Points, in no order, along strands that fork, close into loops and pass close to each other.
(in the rows, 128 means zero)
Two points are linked if the straight distance between their rows is under 210. Some points are linked to none.
gal: [100 130 157 104 113 146 181 145 131 151 136 167 101 113  62 143 153 114
 157 111 164 110 174  94  74 152 108 109 150 115  82 102  74 145  99 143
 157 141 149 126 129 151 151  99  76 107 154 133 164 142 102 176 165 112
 112 165 166 140 117 151 140 120 153 129 108 122 138 125 103 133]
tino: [127 122  88 136 131 137 122 116 141 157  85 140 142 201  61  92 122 158
  98 137 119 171 114 170 100 201 116  84 121 107 144 102  97 175 141 146
 106 147 122 127 125 125 122  95 183 109 134  52 147 134 117 164 109 154
 142 146 118  99 132  83 128 171 105  96  97  46 129 142 135 101]
fupid: [192 100 104 121 130 106 183 127 143 138  87  83  87 124 117 120 111 112
 163 134 156 121  77  85 105 105 136 131  80  75 131  59 142 146 133 118
 126 116 151 140 154 124 114 118 140 172 140  91 135 139  97 136  97 108
  85 131 157 117 161 153 119 122 126 138  74 153 128  81 148 103]
kavi: [111 118 115 125  98 131  96 116  69 124 128 172 142 168  97 134 131 135
 127 138 149 153 106 119 116 174 141 131  97 104 126 109 170 175 114 122
 117 127 139 111 117 171 135 163 144 162 163 127 118 165 127 162 147 184
 171 134 163 162 155 100 170 131 150 101  67 142 161  89 114 163]
Kob: [134 181 126 138 166 129 133 119 166  95  30 140 158 127 112 175 157 181
 143 146 151 155 173 115 115 144 118 115 127 121 115 180  64 134 141 137
 134 162 166 116  61  96 131  89  99  83 170 147  83  61 170 134 180 115
 123 141 136  50  87 112 132 197 143 117  79 153 111  92 174 145]
tep: [171 141 166 153 112 120 130  85 188 102 118  84 156 129  83 114 128 113
 164 122 129 144 147 151 100 142 101 103 134 166 145 179 116 113 147 155
 143 152 124 135 152  36 151 112 116 116 110 116 146 127 138  96 176  72
  94 143  79 106  86 125 136 140 167 123 133 123 102 139 128 114]
Raru: [127 156 137 141 146  77 128 148 112 112 147  69 107 116 175 149 129 172
 137 125 122 112 106 144 164  89 141 163  95 102 182 136 158 132 100  88
 112 187 143 149 143 139  93 159 136 194 110 159 100 106 124 110 132 215
 134  77  98 153 137 101 144 135 112 136 148 154 110 135 134 137]
Ler: [144 116 105 134 126 135  89  94 115 127 145 132 121 164 135 145  99  88
 132 147  95 146  72 123 142 100 141  89 145 117 138 122 172  76 150  76
 118  65  99 150 193 140 128 144 153 126 116  83 127 107 143 129  71  89
 117 121 104 152 121 108  86 146 160 134 155 121 130 125 118  94]
medi: [130 122 115 144 143 115 103  99 106 122 154 107 107 113 168 168 105  89
 134  77  70 125 119  87 156  30  97 165 120  95 120 156 192 133 102  96
 126 182 109 144 160 109  66 178 128 160 146 156 120 136 141  94  74  98
 106 132  90  99 141 181 132 120 144 113 178 163 117 155 150 161]
bar: [151 107 144 143 122 154 122 129  97 100 111 142 155 123  84 140 106 121
 144 114 156 116 164 132 107 143 104 152 110 144 132 136 128 180 110 155
 128 165 121 115 100 123 130 141 137 149 130 128  98 154 127 150 159 130
 100 169 144 107 116 188 140 133 123 120 103 154 121 108 116 143]
giz: [ 89  73 145 115 126 145  80 168  47 138 175 183  84 141 126 127 118  88
 137 152  68 147  79  71 116 114 169 145 141 108  81 106 173 112 107  63
 144  47 115 144 156 163 121 141 159 153 118 126 108 109 105 161  72 173
 181 129 143 191 128 106  58 120 119  89 122 141 139 165 129 132]
kenid: [137  78 134 147 103 150  85 148  94 125 184 107 145 132 105 104  76 121
 147 156 129 148 112 121  91  99 107 144 100 133 142 158 171 159 166 129
 127 103 118 102 130 152 139 135 159 200 101 125 107 135 134  89 168 152
 150 143 107 174 161 123  98 128 130 102 124 157 121 157 136 145]
kupu: [117 135 104 108 130 123 130 116 101 139 116 198 126 140 160 161 144 114
 132 106 141 114 125  95 141 172 166 117 137 113  87  91 111 104 103 147
 118  91 119  92 124 162 169 137  85  97 160 136 133 172 111 177  90  96
 157 146 170 146 123 133 144 107 174 151 112 141 168  85 123 144]
Mego: [109 142 105 124 112 135  66 118  96 139 176 146 109 116 156 110 100 100
 106 168 155 125  95 178 147 116 136 136 163 146 152 149 153 119 161 116
 121  88 130 102 112 115 157 175 130 110  84 142 117 144 131 119 110 184
 142  87  75 156 161  81  97  91 110 119 167 117 132 155  94 151]
Solu: [125 138 125  79 110 126 146 128 165 160 170 106  95 112 115 104  91 106
 153 157 140 151  76 124  82 106 105 117 136 132 102 123 164 118 133 126
 150  96 128 104 158 146 134 109 135 124 143 142 151 115 121 110 167 123
 120 134 101 130 152  76  94 110 173 130 133 146 149 149 150 125]
Levu: [144 123 109 137  94 118 154 108 108 140  90 159 148 175 145 148 156 117
 117 120 138 123 120 111 133 158 163 114 129 101 114  79 118 116 106 141
  91  84 101 126 138 163 161 138 105 128 125 103 140 175 118 155  86  91
 154 147 188 141 124 154 176 127 145 167 113 134 123  74 102 140]
ver: [154 108 170 120 111 133 136 165 140 135 147  89  80  62 157  90  66 109
 135 151 130  89 144 140 128  98  63 155 149 140 161 147 117 139 131 100
 143 157 127 132 121  96 103 122 129 118 114 149 125 111 111 114 140 118
 108 151 117 127 144 193 104 122 119 126 225 126 118 167 136  96]
daf: [180 113 144 192  98 109 112  95 157 103 142  75 170 135  96 106 134 142
 158 116 126 150 134 150 108 137 122 133  87 164 171 158 150 125 158 153
 122 153 119 138 152  68 142 122 152 173  82 100 125 134 145  80 167  88
  92 137  67 138 102 114 131 145 142 126 132 126  89 135 138 114]
rukif: [174 100 109 147 116 126 156  96 138 152  72 139 137 167 123 166 125 123
 141 116 109 150 109  96 108 134 150  89 137  85  84  71 113 106 106 117
 125  61  99 135 152 137 136 120 129  96 114  92 154 164 135 118  82  52
 129 149 192 100 129 156 142 129 158 149 124 149 107  84 102 129]
Gof: [126 161 174 144 118  83 137 117 128  94 104  73 166 147 135 117 223 166
 132 114 123 117 147 144 138 125 153 109 111 175 136 151 145 112 115 144
 146 211 126 153 134 107 138 122 137 126 115 142 133  90 144 105 178 161
 137 103 111 133  72 107 176 125  98 193 136 111  92 133 111 109]
demu: [150  88 143 155  98 136 129 152  86 121 163  98 137 126 116 119 107 118
 137 126 138 117 131 106 120  98 114 150  94 124 157 138 164 165 125 132
 101 151 110 138 130 152 138 148 137 215  97 120 114 152 105 117 135 148
 134 146 128 164 137 170 146 138 121 118 122 155 101 141 120 139]
voni: [130 111 130 110 167 126 138 139 121 144 147 160  75  85 175  96 114 128
 129 127 154 100 117 145 188 147 143  94 155 138 177 114 103  82 123  81
 151  75 106 150 127 109 122 117 141  84 129 122 126 115 114 161  83 149
 126  83 124 149 127 117 107 111 108 133 182  90 155 133 140  77]
nulaf: [159  84 121 149 163 144 116 113 133 108 127 139 153 136  82 127  92 132
 157 128 106 149 115 127 116 121 136  93 102 127 146 145 132 125 120  74
 171 119 102 156 153 113  89  86 204 145 134  88 102  81 159 131 133 105
 100 133 129 108 116 124  79 164 124  98 119 135 135 121 140  58]
zepug: [ 92 149 118 127 145 152  59 109  84  86 137 186 195 137 201 196 132 124
  98  95 108 122 150  99 173 103 140 178 153 138  96 179 136 139 108 144
 115 147 114 105 101 122 103 190 117 110 140 169  82 143 170 102 106 107
 144 121 120 119 115 161 141 102 129 119 142 118 136 128  99 158]
zul: [140 115  93  94 166 113 136 112 166 104  75 150  99 101 173 122 107 125
 131 171 133 133 119 113 135 154 140 129 115 105 115 120 100 116 143 151
 120  60 154  82 105 134 144 124 113  59 173 161 120 108 138 139  85  88
 158 125 181  91 154 115 118 126 162 116  92 153 182  58 183 130]
Nipub: [126 108 123 121 105 128 111 124 131 146 156 124 126 145  89 120  88 118
 144 172 130 177  89 132  75 122 114 110 123 126 120 145 160 137 156 131
 135  56 107  98 142 163 142 114 155 138 119 134 127 122 152 103 157 131
 160 150 115 140 157  83 105 135 145 115 118 144 138 127 140 141]
Rovo: [108 142 109 138 143 153 106  91 103 113 166 125 132 155 134 173 124 108
 119 106  89 133  91  87 172  72 153 123 131 114 101 158 163  87 137  89
 110  86 119 113 185 152 130 168 112 126 107 133 132 131 154 107  88 102
 158 101  97 162 123  92 130 125 164 157 145 134 108 130 103 117]
kizit: [ 92  95 132 121 130 141 127 114  94 158 153 212 132 157  88 136 143 149
 128 126 140 181 155 128 121 167 137  95 132 112 107 161 115 145 106 114
 165  63 116 120  92 180 136  96 165  92 146 149 120 122 136 154 135 154
 186 141 168 147 107 109 143 159 139 105 116 110 156 117 137 148]
gan: [104 153 111 131 131 160 139 133 110  89 158  91 139 159 127 157 149 122
 115 101  88 119 113  78 172  63 157 176 102 134  90 159 136 122 131 123
  92 118 140 124 171 157 141 161  94 164  89 145 134 183 138  90  99 140
 198 110 115 176 131 112 165 125 128 162 121 139  92 145 106 143]
tiri: [133  83 121 124 162 150  77 131  96 108 133 173 168  82 131 116  72  84
 113 115 143 124 139 172 148 108 122 116 149 155 140 104 114 140 108 131
 165 140 124 141  94  90  67 115 162  99 134 123 108 134 145 147  78 136
  78  96 147  82 133 195  84 113  81 102 152 100 149 125 113 112]
Tusam: [119 169 147 125 115 111 157 142 127 129 150  79 129 126 144 109 165 163
 125 108 122 117  95 120 152  96 150 141 109 162 131 141 150 110 102 125
 122 188 138 151 160 142 126 140 124 160 107 144 153 114 117 102 179 196
 133  82  88 168 120  81 157 111 107 172 125 112  94 161 120 118]
pes: [ 86 164 140 115 125 143 131 148 143 136 136 114  85 118 168 123  92 131
 110  94  85 112 106 102 156  65  88 203 145 158  74 152 129 144 127 127
 120 152 150 100 136 112 106 150  78 119 131 170 143 165 119  91 130 156
 179 120  76 158 164 119 124  73 104 148 189 108 106 212 160 134]
fubir: [134 113 135 113 114 141 177 133 151 158 125 165 115 143  36 126 153 125
 151 125 160 138 137  92  66 155 112  75 145 100  89  88  79 151 102 126
 151 135 152 157 155 130 134  71 119 118 139  95 170 130  97 179 162 121
  89 162 143 136 115 133 128 145 137 115  82  78 122 117  98 100]
rem: [ 76 183 139 128 132 124 157 157 194 166  62 141 144 178  95 114 165 141
 110 131 136 146 173 150  88 199 116  81 175 112 114 121  45 139 179 161
 110 119 153 125  93 126 174  71  65 104 136 113 160 123 135 139 109  98
 130 163 158  87 119 141 165 165 123  99  86 114 129 117 124 165]
kareb: [173 147 101 125 147 122 180 105 173  90  48 100 110 103 163 154 125 153
 131 164 133 121 135 116 122 118 153 159  72 107 116 107 127 118 128 128
 130 120 154  97  86 131 119 130 123  99 172 142 112  88 151 127 121  81
 117 134 182  61 149 130 130 147 159 144  94 180 137  60 175 127]
Luse: [163 102 141 181  96  83 157 139 151 144 126  42 161 170 130 116 184 163
 117 142  99 150 125 114  92 104 150 135  61 114 126 102 180 119 132 141
 112 136 145 138 170 146 130  86 193 217  88  90 145  97 124  78 138 103
 108 153 139 120 107 125 153 141 116 149 114 150  77 109 132 140]
nakin: [133 163 164 106 116 118 135 116 173 129 133  87 103  96 111  99 120  82
 142 133 159  98 137 140 111 150  91  91 177 163 143 160 104  99 151 146
 147 162 116 153 147  66 175 117  71  88 145 131 161 129 113 130 150  99
  89 131  93 111 118 142 124 111 151 119 145 121 121 154  95 113]
lod: [103 194 147  91 115 102 131 170 131 135 121  99 105  86 151 138 175 169
 130 117 145 104 146 135 129 148 134 189 117 164 119  93 119 149 122 163
 117 198 155 104 120 163 131 167  72 127 158 158 120 124 117 136 200 177
 123 142 141 158 138  79 148  91 130 186  99 146 164 155 156 165]
vor: [ 63 144 123  75 176 121  80 124 131 140 107 208 132 115 154 171 152 115
 125 121 167 118 167  97 120 191 143 116 176 159 101 173  77 107 136 162
 148 127 144 105  81 135 160 138  94  69 205 176  99 146 128 162  99 103
 138 122 125 102  83 114  94 119 169  78  97 123 181 125 153 181]
Ruri: [114 153  97 108 133 124  95 112 131 138 115 164 124 126 117 105 129 104
 125 158 186 113 135 166 117 189 108 105 165 170 156 122  94 130 158 157
 109 117 129 113 103 134 183 162  93  95 147 115 134 161 119 173 114 140
 112 121 108 131 137 109 108 114 117 111 118 110 161 128 114 145]
vul: [136  85  86 144 132 133  71 110  83 102 131 151 165 167 104 125  88 108
 117 138 134 158 104 159 139 146 151 111  97  96 153 107 163 170 136 104
 111 112 128 126 111 128 114 150 166 169 145  94  82 152 128 151 104 182
 141 105 163 140 141 136 116 128 113  75  54 148 164  85 103 138]
Big: [ 86 147  95 115 108 137  73  97 110 142 149 200 119 151 146 118 132  87
  90 174 169 133 121 173 123 169 144 119 167 151 127 150 124 123 154 152
 116  58 131  87 110 135 181 176 119  79 126 145 111 157 118 164  94 142
 159 124 112 153 125  82 124 111 130 119 133 119 163 117 105 174]
Kezez: [155 146  97 146  83 120 121 105 138 150 134 101 124 189 143 139 109 120
  96 151 127 144  67 134 137 123 145 102 138 101 143  87 165  71 153 127
  75 109 107 158 190 143 141 129 124 159 111  66 158 127 100 131  94 111
 117 129  91 171 120 110 127 147 135 151 134  91 102 135 116 110]
Maru: [112 171 150 106 112 131 131 144 142 101 131 114 156 121 174 119 144 123
 127 147 148 111 142 134 135 138 128 149 132 168 153 168 117 133 167 161
 104 128 107 103  98 124 178 160  77 126 111 156 105 144 145  94 156 119
 167 130 123 141 147 120 154 127 124 160 136 142 138 153 122 143]
zoze: [ 81 167 149 104 131 123  85 156 118 128 124 163 117  96 174 146 133 174
 104 113 130 108 144 130 143 147 112 214 135 143 115 132 138 151 118 144
 116 200 149  94  83 149  98 182  98 115 175 183 106 133 128 140 184 198
 148 137 114 155 149 104 136  94 113 140 138 121 152 176 144 162]
tatu: [100 137 162 106 118 156 133 135 103 139 142 160 115 113  89 149 120 111
 146 103 148 111 154  93  89 133  88 148 149 136  89 131 132 162  98 157
 153 164 119 109 115 146 121 136  91 121 161 158 129 152 118 160 171 124
 130 165 133 138 120 152 146 105 139 132 133 125 130 149 119 142]
nug: [139 116 132 117 111 134 148 121 133 188 100 171 146 199  51 131 140 142
 144 130 133 180 103  94  53 167 116  70 164  80  66  70  92 136 109 130
 143  84 125 154 151 137 117  58 144 126 122  78 181 152  96 162 141 118
 115 163 142 130 115 112 120 157 141  96 107  80 105 138 107 125]
bigof: [117 113 168 140 102 159 103 147 116 129 155 136 142  87 130  96  88 122
 117 128 121  99 161 148 124 108  75 156 155 167 133 162 131 155 128 138
 135 162 120 125  88 111 107 126 125 125 101 161 141 130 116 111 165 134
 132 139  96 140 143 191 114 124  70 113 192 109 113 190 107 130]
kip: [105 130 118 187 163 134  79 110  98 103 162 128 162 118 162 175 115 127
 132  76  58 121 129 104 175  27 113 152 142 115 124 152 172 121 102 112
 120 194 152 159 138 100  48 158 138 160 125 164 135 124 156  86 112 154
 128  74  74 130 143 174 112 124  88  92 181 118  99 170 119 144]
rubos: [148 113 131 127 152 117 146 129 135 128 128 136 126  89 134  84 119 146
 133 132 160  91 131 170 155 155 128  97 130 140 193 133  92 103 127  92
 149 131 100 155 123  96 127 103 149 106 123 105 132 112 135 141 131 145
 117 101 123 120 132 136 118 151  85 122 163 102 143 130 111  46]
satad: [116 102 107 138 157 136  63 132  79 101 157 165 176 122 142 133  93 112
 103 113 133 128 118 174 172 118 148 119 126 127 159 121 144 135 110 112
 128 137 113 138  99 122  88 147 163 128 120 124  94 136 142 135  92 175
 104  83 139 121 136 164 100 121 104  95 136 119 153 113  87 116]
revo: [136 121  97 131  88 110 165 159 121 145 133 118 101 133 192  82 151 152
  86 144 147 122 107 143 188 159 135 119 128 110 192  90 109 120 152 125
  73  91 122 147 127 162 159 116 134 132  95  95 133 143 107 143  89 161
 159 113 158 173 168 111 163 123 112 154 129  98 162  94 134 110]
lanat: [ 95 161 121 107 120 142 157 131  92  99 145 117 138 142 159 174 167 124
 121  70  95  97 139  75 171  72 166 180 122 142  68 136 128 120 101 135
 103 155 114 125 139 146 139 148  58 147 110 157 128 169 115 116  82 113
 175 124 133 148 111 147 170 107 123 197 140 138  84 143 118 143]
Fik: [ 86 132 127 115 108 136  90 139  84 111 152 157 149 128 125 117 141 157
 102 123 146 129 129 152 146 152 127 161 111 148 147 140 155 172 118 126
 116 192 140 119  79 158 127 174 150 142 144 144 121 142 122 144 183 215
 148 113 130 151 152 106 158 131 122 118 104 134 152 137 106 151]
Faz: [151 172 169 118 118  97 126 126 125 131 138  83 123  80 138 109 137 125
 150 107 153  88 130 161 144 138 110 129 165 158 161 154 129  98 136 153
 142 172 114 166 144  62 152 143  84 120 119 138 161 128 115 125 178 147
  87 103  65 126 131 135 126 101 112 131 172  99  88 172 101 100]
ravim: [110 175 114 103 118 119 181 152 173 157 136 113  90  88 151 131 151 183
 138 125 131 119 126 153 121 144 149 151 113 127 104  62 132 121 110 150
 140 167 171  98 122 175 130 118  91 113 152 147 149  93 120 128 199 143
 126 125 140 139 140  79 142 104 134 166 100 156 171 126 152 154]
nog: [172 164 124 145 154 110 170 116 167  87   4 100 133 122 123 148 177 161
 123 173 131 115 165 102  98 136 136 142  87 129 110 127  91 137 130 143
 114 172 165 105  88 102 133 118 123 101 154 134 104  62 146 145 130  91
  89 134 159  50 113 122 133 154 124 161  67 149 105  62 166 126]
sutis: [121 109 149 127 154 148 130 137 117 124 177 132 131 110 135 145  95 146
 163 117 102 116 117  94 129  90 131 118 130 136 146 161 157  94  98  72
 179 156 104 163 147 136  73 124 172 146 137 134 122  75 147 125 139 127
 108 106 112 135 114 127  80 134 144 118 173 122 117 152 135  68]
Bili: [118  70 108 104 136 131 151 149 153 155 136 161  63 106 136  65 133  83
 121 167 148 122 133 142 131 164 134  83 170 125 129  86 100  97 150 149
 139  11 137 121 131 121 151 101 126  67 118 124 134 140 101 173  74 116
 166 133 170 143 149 105 109 118 106 133 125 106 186  98 178 124]
kurom: [135 138  88 145  82 101 125 135 103 144 134 106 109 163 176 121 139 140
  84 151 132 136  78 141 183 128 140 111 120  91 195 106 136 117 155 106
  66 122 114 169 157 155 154 127 145 173  85  75 130 137 101 138  72 184
 143  93 110 184 144 100 152 155 114 146 123 105 134 112 108 118]
bod: [105  57 124 138 135 159  50 125  34 125 172 180 143 148 113 157 105  77
 126 137  73 153 112 107 125 103 154 123 153 119 106 139 172 137 122  68
 132  32 117 140 166 158 117 167 155 128 101 134  87 121 141 128  69 128
 177 129 147 164 126 124  92 137 128  96 123 141 120 123  98 147]
loso: [174  83 104 151 149 131 125 108 149 113 105 127 153 145 100  89  97 126
 121 141 112 127 117 161 130 147 130  86 120 129 175 134 102 117 151  95
 134  94  85 154 156  94 107  79 196 129 109  55 115 111 152 124  92  90
 120 141 129 117 132 121  98 170  91 110 134  98 140 125 128  50]
Nif: [143 117 145 175 143 142  60 103 117  76 167 109 205 118 116 116 125 129
 139 101 109 143 142 178 147 104 123 141 103 160 161 179 155 122 162 143
 119 138 115 120 122  83 124 159 134 151  73 138 122 150 165  65 171 120
 112  86  81 126 137 125 117 128 129 113 164 123 104 147 105 134]
depev: [103 151 124 125 136 133 184 140 198 158  82 135 131 147 121 131 137 142
 126 145 114 145 147 145  98 170 123  92 157  93 103  91  82 117 143 163
 130  98 140 107 108 140 163  70  95  94 127 120 163 116 143 119 129  71
 139 140 164  76 127 137 154 139 142 122 104 143 131  97 121 142]
Lufe: [106  94 118 146 139 169  51 100  54 110 165 184 178 156 139 182 104 110
 111 100 104 146 139 104 148 108 142 144 132 111  95 167 169 163  99 100
 124  92 121 118 125 152 108 186 132 134 122 152  84 148 156 117  99 126
 170 138 159 140 128 154 148 116 138  97 121 144 121 109  88 168]
gatu: [171  91 166 139 126 162 165 148 152 113 128  87  89  74 119 125  83 105
 139 138 123  95 152 114 105  82 103 168  98 111 143 142 111 140 114  98
 154 147 126 120 118 114  98 134 153 120 144 132 107 100 119 114 144 101
  91 181 153 114 122 199 126 150 145 142 189 158 128 126 133 100]
pogu: [ 92 183 120 116 111 123 190 138 195 166 128 119 116 126 146 119 158 143
 124 124 123 124 130 158 115 153 135 101 156 128 106  85 117  94 137 169
 132 138 136 114 125 147 165  94  79 103 138 128 173 112 130 114 165  98
 130 113 124 108 130  90 149 106 137 149 106 140 153 136 119 145]
nof: [ 96 146 136 144 115 153  80 131  78 101 155 145 177 117 149 114 123 121
  91 101 114 108 140 149 176  95 108 158 160 167 131 159 134 138 122 144
  95 159 133 142  87 108 118 147 118 128  91 146 162 171 124 110 133 171
 143  94  87 148 146 186 133 108  57 111 171  89  95 184  85 147]
pemu: [172 105 109 137 153 123 110 103 109 102 125 101 118 108 123 145  77  78
 152 109 119 130 113 127 140  77 109 132  95  99 152 122 183 141 113 107
 142 171 118 156 132  91  75 167 162 167 153 120  97 147 131 119  75 119
  53 119 112  74 128 198 106 119 137  83 126 169 126 116 145 133]
nobol: [135 118 116 142 154 142  46  97 128  92 153 149 202 139  96 137 102 134
 125 124 140 176 155 207 130 139 119 108 130 162 133 192 125 143 141 133
 139 108 124  96  88 103 118 130 145  99 107 144  93 124 181  94 172 130
 125 108 122  84 126 125 103 143 131 104 135 142 131 118 112 153]
dode: [113 136 141 107 118 136 146 180  94 152 148 148  73  97 178 105 117 145
 109 102 141  91 142 118 182 153 103 164 147 138 149 102 104 159 102 100
  91 142 133 135 113 163 123 153  87 138 113 158 132 155  86 171 110 171
 136 135 137 180 149 144 138  89 108 144 174  97 135 156 145 137]
Pode: [176 135 177 153  94 110 190 119 172 102 146  50 126 104 118 131 184 120
 146 112 100 111 173 111 118  75 149 150  87 151 110 151 152  97 123 119
 145 157 122 148 158  83 125 123 138 156  89 144 136  93 123  83 145  51
  75 157 122 126  86 157 148 130 149 178 154 159  71 120 124 135]
vop: [109 150 147  79 137 124 136 132 142 134 142 116  83  89 128 137  94 106
 149 115 141 122 118 110 109 113  90 153 147 131  95 129 147 143 109 146
 154 173 131  87 133 125 114 137  89  99 183 161 136 134 120 138 153 113
 121 150 121 106 134 135 122  90 178 148 146 146 143 149 146 132]
finik: [125  90 140  97 173 135 130 166 138 159 153 154  25  76 190  81 119 116
 119 128 156 107 138 145 180 168 135 108 160 141 153  88  99 115 130  99
 141  57 141 121 124 109 120 129 134  79 127 153 118 137  95 181  91 159
 131 111 150 158 141 102  94  82 116 140 175  99 177 137 186 124]
fato: [185 126 160 149 104  97 188 139 146 108 130  48  82  89 129 138 145 106
 138 108 128  96 159 111 112  68 130 169  69 122 136 139 148 123 111 117
 149 164 125 146 133 102 116 153 150 168 111 146 110 114 112 101 107  91
  53 171 134 112 108 200 138 147 140 160 156 176  93 117 145 146]
lebap: [122 142 161 104 116 144 175 156 156 129 161  65 103 102 149 125 107 125
 135  87  79 100 123  87 137  56 107 194 127 142  77 151 137 115 108 132
 138 172 140 135 163 113  95 122  88 151 110 162 167 125  97  77 160 104
 134 130 106 153 129 145 120 101 147 172 178 138  72 192 146 110]
Kules: [134 184 152 112 111 121 102 130  81 116 124 110 135  93 158 122 156 130
 109  99 141  93 132 150 178 132 115 158 170 159 153 158 120 114 144 162
  99 165 117 159 120  89 165 162  65 128 105 143 157 165 112 123 150 180
 120  89  61 152 134 144 139  92  73 139 164  96  78 189  94 138]
vame: [152 108 121 151  93 122 158 134 141 141  97 117 151 155  73  84 140 151
 108 151 149 139 146 156  97 188 105 102 103 128 161 128  87 175 144 153
 112 152 125 126 127 130 154  73 163 140 114  71 141 142 121 140 150 126
 138 167 148 115 144 129 155 173 102 128  97  94 130 112 115 106]
bef: [140 137 154 172 118  90 161 129 156 119 104  61 152 152 116 120 194 177
 114 137 120 132 141 144 117 129 147 110  80 148 136 119 152 131 105 130
 139 195 145 137 139 135 118  79 188 147 121 112 127  72 142 116 173 139
 120 139 134 102  85 120 168 145 105 180 120 123 100  98 125 105]
Vesa: [ 76 153 107 136 146 122 123  95 161 178 100 185 125 169  60 102 157 119
 121 130 176 155 167 158  94 190 113  60 181 144 121 149  68 142 168 138
 135 114 140 125  89 135 167 108  99  90 160 124 156 129 132 173 111 137
 122 135 117 111  93 108 137 157 116  83 107  98 141 142 127 157]
Vuno: [165  95 114 164 109  84 173 155 137 151 111  57 132 155 144 130 138 152
 124 163 104 142  85 113  97 107 155 134  63  68 140  61 172 124 136 129
 118 105 141 139 163 162 112  94 184 205 121  78 131 107 130  93 120 123
 113 139 160 111 154 124 128 137 120 122  82 169 115  98 149 113]
kove: [ 95 159 125  90 143 137  73 116 107  97  98 196 197 143 168 198 156 131
 116 114 151 121 161 108 146 170 145 149 168 154 111 172 106 123 115 157
 114 148 110 106  85 120 135 171 120  99 177 155  69 150 158 133 138 111
 142 122 123 108  80 125 127 104 167 115  93 130 153 115 116 156]
Loza: [ 99 171 116 126 159 122 158 116 185 198 116 124 131 175  77 105 132 169
  98 153 108 172 112 172  93 178 129  83 136  89 127  96  90 128 151 169
 130 132 148 117 113 161 125  90 144  89 148  99 167 102 126 139 112 150
 114 128 102  63 127  54 134 144 132  86 108  62 123 152 149 114]
nemek: [118  77 114  96 136 124 144 140 157 163 136 156  62 114 102  73 126  83
 124 189 119 148 104 152 105 141 135  83 173 145 134 109 108  93 157 120
 171  22 105 143 143 115 133  75 170  78 119 106 135  97 124 159  76 110
 144 121 137 112 131  84  70 144 104 118 130 109 162 132 172  94]
zin: [ 88 143 103  87 175 124 116 137 129 144  84 212 117 127 125 142 169 117
 134 129 156 110 173  88 111 200 145 106 150 134  91 124  62 118 130 160
 126  94 157 105 102 157 176 124  73  87 187 147 143 158 113 183  92  92
 145 144 167 131 108 119 115 129 168  96  78 119 189  93 161 168]
Taz: [142 133 160 126  99 146 189 144 171 121 147  64 137 115 126 121 150 133
 143 119  95 129 138 104  95  76 137 163  98 145  82 135 146 110 129 153
 142 141 132 123 163 114 134  98 113 166  89 143 158 103 116  59 218  81
 122 129 125 144 105 116 143 125 152 179 132 161  89 147 127 133]
doru: [144 109 110 130  96 111 197 166 144 148 105 101 105 123 133  86 175 162
 104 144 148 109 143 140 137 160 124 132 108 119 163  58 102 148 138 148
 108 140 147 141 138 160 139  85 137 142 114  74 164 131 102 150 125 134
 127 142 184 136 152 132 170 127  99 163  96 110 154  83 121 106]
manet: [142 154 121 140 166 136  88  89 155  87  97 137 177 139 101 165 123 170
 151 130 151 174 165 163 133 141 109 113 123 145 131 200 108 138 140 132
 150 131 133 105  80  94 119 119 119  89 150 147  82 101 192 103 193 120
 137 130 118  63 105 113 125 166 149 108 114 162 123 105 154 145]
Pel: [140  83 116 133 145 136 175 124 149 156  85 151 124 137 116 150 117 161
 144 137  79 160 116 113 102 141 142 105 135  54  88  56 103 110 113 138
 149  44 127 127 130 153 111  58 163  83 118 105 160 123 138 109 118  77
 141 137 183  90 136 133 123 127 137 108 110 148 129  87 120 104]
suz: [193 100 104 120 162 113 146 109 126 114 103  92  97 128 104 133  93  86
 171 118 141 122  80  97 128  94 130 122  79  84 151  99 164 143 126  95
 139 146 129 163 154  93  92 152 153 190 153  91  97 134 105 144  77 127
  66 109 125 100 128 161 107 127 124  99  75 156 126  96 158 101]
sumat: [137 122 140 151 156 113 146 150 125 120 162  89 117 115 156 147 115 157
 146 116  98 104 122 114 160  69 145 147  96 108 163 143 159 104  95  66
 133 156 117 161 150 155  74 144 157 185 119 149 114  84 133 110 121 148
 116  99 125 144 127 131 122 151 132 136 159 162 109 134 150  88]

A fork is a point with three links, a tip a point with one. Leave the first point through the second and follow the links. Name the first fork or tip that comes.
bigof; ver -> pes
lebap; Taz -> zul
Lufe; zepug -> depev
vame; doru -> lanat
bef; Luse -> kip
depev; Pel -> giz
Ler; Kezez -> Loza
kip; medi -> nemek
pogu; ravim -> tiri

A piece is all that can be reached along the links. How many separate loops has the piece of each point below (a circle has one, a figure eight two, a Y none), and how many tips (points with one link)?
Taz -> loops 0, tips 2
bod -> loops 0, tips 3
Rovo -> loops 0, tips 2
Bili -> loops 0, tips 2
vop -> loops 1, tips 1

How many points has the smallest loop of links through each point below? Write - if it is on no loop.
tatu -> 7
sutis -> -
fato -> -
Ler -> -
